Each row is a point on a landscape with many peaks, with its height.
A climber steps from a point to the highest of its 2 nearest points, and stops where none of them is higher. Distance is the straight distance between rows; heights are no part of it.
Z_993: [-49 -23  40  24 -28   0 -23 -77  17  42  46 -30   6 -42  39  25 -32 -33
  43  -7 -19  11 -11]  height 140
Z_889: [-23  13 -10   3   6  32 -13  -9  17   2 -13  11 -37 -45  47   8 -30  68
  24   0  25 -12 -33]  height 399
Z_79: [-21  -5  -1 -40 -28 -18  19 -44  -4  36  15  -5  48 -11  21   2 -53  24
  15  80 -36  55  24]  height 210
Z_231: [-36  -3  30  48 -39  25 -36 -31  -5   8  47 -27   0 -54  47  22 -29 -50
  42 -44  -1  -5   6]  height 109
Z_31: [  1  29  70  29 -17 -13   7  -4   0 -27  10 -16 -20 -13  39  45 -10 -25
  11  10 -15  10  27]  height 272
Z_767: [-26 -15  20  10 -25  42  28 -10 -21  11   8  16  46 -40  44 -12 -34  45
  56  50   1  37  -3]  height 243
Z_256: [-25  15 -17 -17 -29 -22  12 -43   3  47   0  13  29   3  30   3 -40  66
  15  58  -9  43  -8]  height 183
Z_408: [  7  36  60  27 -41  -2   7  -3  -8 -41 -14  20  -1 -26  64  32 -17  37
   9  13  -2  28  21]  height 264
Z_728: [ 33   9 -36 -56  13 -25  18  -4  -5 -10 -18  10  17   7 -37 -14  27   5
 -41  16 -12 -26  21]  height 357
Z_646: [ 18  55 -15 -15 -10 -32   1 -26 -40 -45 -32  20  12  35   0  13  16  -3
 -36   9 -24  14  31]  height 556
Z_467: [ 13  44   1  -1   4  -5  10  11 -24 -32 -30  12   6  18  13  16   6  30
  -6   1  14  -1   8]  height 537
Z_229: [ -2 -27  41 -46 -16   4   4 -50   4   0   8 -15  10 -47  -5  -9  -8 -75
 -18  29 -67 -29   6]  height 85
Z_272: [ 12  22 -32   2  28 -12   0  -3  16  17   5   9   7   6 -33 -45  62  12
 -47 -37  19 -28  32]  height 168
Z_78: [ 13 -23 -40 -70  -5 -49 -14 -30   3   2 -15 -16  17  43 -32  11 -14 -18
 -18  37 -47  29  24]  height 608
Z_137: [-15  25 -23  49 -23  11 -38   9 -20   6  26  -6  30 -23  13  10  -6 -18
  20 -55  36  27   2]  height 59
Z_612: [-44 -72  -6   4  -2  26  12  -7  27  42   5  -6  -1  -3   2  -6 -44  42
  64  45 -11  27 -54]  height 67
Z_474: [-29 -11  -5 -22 -11  43  11 -18   2  32   7  13  50 -39  14 -25 -35  36
  48  46  18 -11 -25]  height 224
Z_164: [  2  10  33 -48 -13  -2  26  -8   8   9  -8  15   5 -44  23  -6   0   8
 -21  45  -8 -29  15]  height 336
Z_178: [  7 -24  -9 -12   8   5 -12 -17 -31 -29 -29  -8 -52 -19 -11 -28  11 -29
   3 -30 -19 -49 -53]  height 319
Z_97: [ 13  40 -24  38  -6  17 -29  23 -30 -51 -21   3 -36   9  27  14  15  35
 -15 -65  39 -11   4]  height 175
Z_859: [ 26  21   8   6  12  20  25  10 -22 -53 -31   6 -40 -12  -3 -18  55  -1
 -45 -40  12 -78  -8]  height 430
Z_613: [ 53 -28 -30   0  43  18  -5  37  11  18  -3  10  13  60 -68 -66  74 -24
 -48 -29  12   2  38]  height 315
Z_446: [-42   9 -22  -5 -13  27  -8 -24  21  69  27  -4  55 -44  12 -21 -43  10
  33  19  27   6  -3]  height 197
Z_471: [-18 -10 -19  32  -6   4 -25  40   9 -10  15  -4 -31   3   0  17 -13  19
  27 -24  44  -1 -40]  height 260
Z_722: [ -6  24  -4   1  13 -44 -33 -11  23  10 -21  -3 -41   9  -5  23  15   1
 -12 -23   5 -40 -21]  height 451
Z_426: [-20  19   3  58 -22  21 -29 -10  -4  -8  29 -15 -16 -52  39  12 -14 -11
   6 -60  23   0   2]  height 80
Z_950: [ 25  15 -19 -36 -10 -48   0 -32 -20 -21  -9 -13  16  47 -28  22  22 -20
 -37  18 -50  30  43]  height 574
Z_630: [  7   9 -39  11   7  25  -3  25 -28 -15 -22  15  21  16 -18 -12  -1  13
  12  -8  23   8 -10]  height 539
Z_452: [  8 -26 -45 -71   8  18  38   5 -10  18   3  12  70  -1  -9 -31 -38   5
  -7  60 -12  25  24]  height 285
Z_641: [-50   0  24  10 -47  23 -15 -60  22  65  41 -15  26 -64  40  -5 -42   8
  42  24   5  23  -4]  height 167
Z_310: [ 27 -14  31  59  29 -24 -21  27  18 -22   6  -4 -80  44 -13  12  69 -47
 -41 -70  23  -4   9]  height 250
Z_753: [-17 -52  -1  24   6  33  -6  67  22  23  38  -9  16  42 -49 -15  -6 -27
  25  -5  33  22 -12]  height 186
Z_500: [ -9   5 -31  47  -5  44   3  60  16  19  43  19  56 -10 -12  -2 -24  11
  21 -14  57  35  12]  height 523
Z_88: [ 19  -8  -2  31  38 -27 -43  41  44   5  10   8 -72  23 -27   6  51  -9
 -46 -72  40 -27  -3]  height 306
Z_513: [ 25  12 -45 -64   4   7  31  18 -12  15  -5  20  64   1 -29 -43   1  -5
 -26  35   5 -12  36]  height 323
Z_212: [  6  12 -14 -17 -20 -57   8 -18 -17   0 -18  24  14  42  15  21 -35  52
  20  53 -23  47   4]  height 164
Z_998: [ 16  30 -25  32  35 -51 -37  33  40  17   6   5 -36  49 -29  23  35  -1
 -21 -50  31  -1   2]  height 366
Z_176: [ -2 -29  54   1 -35  -8  13 -51 -47 -38  -6 -11   7 -10  24  27 -34 -15
  27  49 -47  41   4]  height 65
Z_663: [ 38  47 -38 -22  29  -5  22  28 -11 -26 -55  33 -31  48 -30 -23  62  42
 -42 -19  27 -63   7]  height 572
Z_861: [-20  -8 -21  10 -11  37 -25  40   8 -12  -9   7 -40 -26  24   6 -35  72
  31 -14  47  -9 -76]  height 325
Z_520: [-10 -40 -26 -36 -18  19  29 -35 -36  24  -1  -1  67 -13   6 -33 -52  17
  23  64 -26  44  -2]  height 246
Z_433: [ -7  47  11  19 -24  24  16 -19 -24  -5  -3  23  33 -31  69  20 -30  55
  26  30  -1  29   0]  height 256
Z_885: [ 10   5  68  59   2 -21 -20  22  19 -40   8 -15 -72   9   6  41  27 -37
 -34 -51   8  -7   9]  height 223
Z_195: [-31 -17  26  -1  -1  48   1  30  38   5   5   6 -28 -71  41  -7 -21  26
  32   4  44 -28 -41]  height 342
Z_234: [-34 -62 -25   8  16  17 -24  41  28  36  29 -21   2  33 -42   0 -38 -11
  54   1  29   7 -47]  height 142
Z_677: [ 20  22  57 -18 -15  24  56   8 -16 -41  10  10   1 -46  25  -4   8 -29
 -15  38  -7 -39  30]  height 363
Z_145: [ 29  28 -13 -42  15  -5  38  20 -21 -56 -45  14 -52  22  -4  -5  37  24
 -39 -12  14 -78 -15]  height 493
Z_552: [-10  17  48  22 -41 -29  -3 -61 -12  -1   9  -5  26 -12  56  42 -28   9
  24  61 -43  48  13]  height 58
Z_899: [  9   6  20   9  15 -66 -18 -28  14   7  13 -11 -22  39 -30  23   4 -44
 -18 -10 -41  11  25]  height 438
Z_532: [ 19   8  30 -13  15  29  42  19 -25 -38  -7   5 -18 -42   3 -15  37 -47
 -32 -13   6 -52  10]  height 389
Z_56: [  3 -54 -39 -50  19 -30 -16 -15   4  36 -12 -31  35  57 -35   0 -29 -52
   2  12 -58  29   5]  height 527
Z_167: [ 37  -1 -27  17  44  -4  17  70  -9   0   3   1  -8  68 -45 -28  52   1
 -38 -29  26  16  23]  height 413
Z_92: [ -4  42 -23  62 -12  39 -13  72  -6 -15  26  25  32  13  19  11 -22  43
  17 -27  63  34  23]  height 508
Z_537: [-16  15 -11 -19   5  16  22  31  21  19 -13  20  -2 -10  21  12 -13  59
   9  23  31 -17 -15]  height 474
Z_435: [ 33  41 -24  10  13 -18  -2 -14 -10   6  19  15  31  10 -17 -14  48 -39
 -37 -42   5  -6  37]  height 129
Z_821: [ 13  14  38 -22  -9 -21   4 -66   7  -2  12 -10  -9 -37 -21 -10  17 -71
 -45   4 -44 -29  29]  height 98
Z_624: [ -1 -34  53 -24 -37  10  20 -32 -28 -36   7 -29  24 -33  20   9 -26 -71
   8  38 -59   3  24]  height 73
Z_388: [  5 -45 -22 -47   9  15 -15 -21 -29 -18 -38 -22  -3   6 -43 -42   0 -50
  -2 -16 -43 -25 -40]  height 358
Z_690: [ -5 -49 -50 -39  27  -4 -34 -34 -14   9 -16 -38  40  27 -41 -40 -21 -68
  -3 -16 -48  12 -13]  height 435
Z_975: [ 13  22  21  34   4  -4 -17  45   5 -50 -13   4 -67  -1  15  41  38  14
 -34 -60  17 -24   2]  height 203
Z_150: [ 15  34  -4  24  15 -60 -23   1  38  20  10 -13 -12  69 -37  29  34 -29
 -18 -36 -13  24  36]  height 405
Z_592: [ 32  30 -29  29  29 -32  -9  54 -16  -2   9   6  40  80 -46  -3  40   6
 -33 -26  16  27  37]  height 356
Z_338: [-19 -49  26   2 -15 -10  28 -55 -22   6  -3 -15   2 -15  40  12 -35  53
  48  60 -49  60 -44]  height 38
Z_62: [-21 -13  55  11 -13  40  10  42  13 -31  -2  -4 -42 -61  10   6 -10  -9
  19 -10   6 -42 -26]  height 305
Z_84: [  9   4 -22 -37  30 -11  19  20  18  28  -7  16  -1  13 -28  -4  -1  17
  -5  29  19 -26   7]  height 402
Z_754: [-22 -12  29  32 -27 -34  16 -74  -1  35  12  -6   4 -16  59  29 -33  52
  36  57 -38  75 -19]  height 50
Z_674: [ 22  27  -4 -20   4  -9   2 -43   4  11   4  -3  35 -21 -16 -21  43 -65
 -53 -15 -26 -10  52]  height 112
Z_398: [ 39  -4 -33 -26  48   0   3  16  20  16 -25  22  -4  22 -46 -70  98 -16
 -60 -31   7 -33  24]  height 235
Z_715: [ -4 -11 -19  -3  32 -22 -31  -5  18 -14 -25 -20 -63   4 -27  -6  20 -16
 -14 -57  -1 -52 -40]  height 386
Z_385: [-11   9  95  12 -15  12   9  15  10 -37   8 -11 -41 -43  41  41 -13  -3
  16   3   5 -29   9]  height 283
Z_201: [ 28  30 -20   6  35   2  19  58 -20 -16 -12  13 -24  59 -23 -10  59  39
 -28 -35  35 -26   7]  height 498
Z_536: [-10   9 -48  17  -2  56  10  36 -24  14  12   9  58 -13 -22 -36 -16   2
  23 -12  41  -4  -8]  height 597
Z_389: [-39 -52 -15  -4   5  22  -9   7  42  45   3   3 -21  -9 -25   8 -34   6
  56  22   9 -16 -51]  height 99
Z_832: [-19 -86  21  -3  -4  12  31 -13  -3  16 -15  -1  -2   1  17   2 -54  44
  58  78 -39  49 -69]  height 45
Z_378: [  4  29   9 -13   2 -61 -24 -54  42  14  -1 -17 -27  21  -6  16  35 -36
 -33 -25 -33 -16   5]  height 470
Z_928: [  6 -34   0  31  28  18 -14  74  -1 -18   5 -11 -19  40 -33  16  -4  -6
  25 -29  25   4 -18]  height 222

Where does a climber stop that starts at each point below?
Z_975 -> Z_378
Z_212 -> Z_537
Z_256 -> Z_537
Z_272 -> Z_663
Z_338 -> Z_663

Call two points neighbours if one is among the 2 nearest of the other. Go from one point of each pair to the other, from neighbour to neighbour, staying as high as possible. Name the lowest point that can't be avoided.
Z_537, Z_378 -> Z_137
Z_378, Z_78 -> Z_178
Z_536, Z_78 -> Z_467
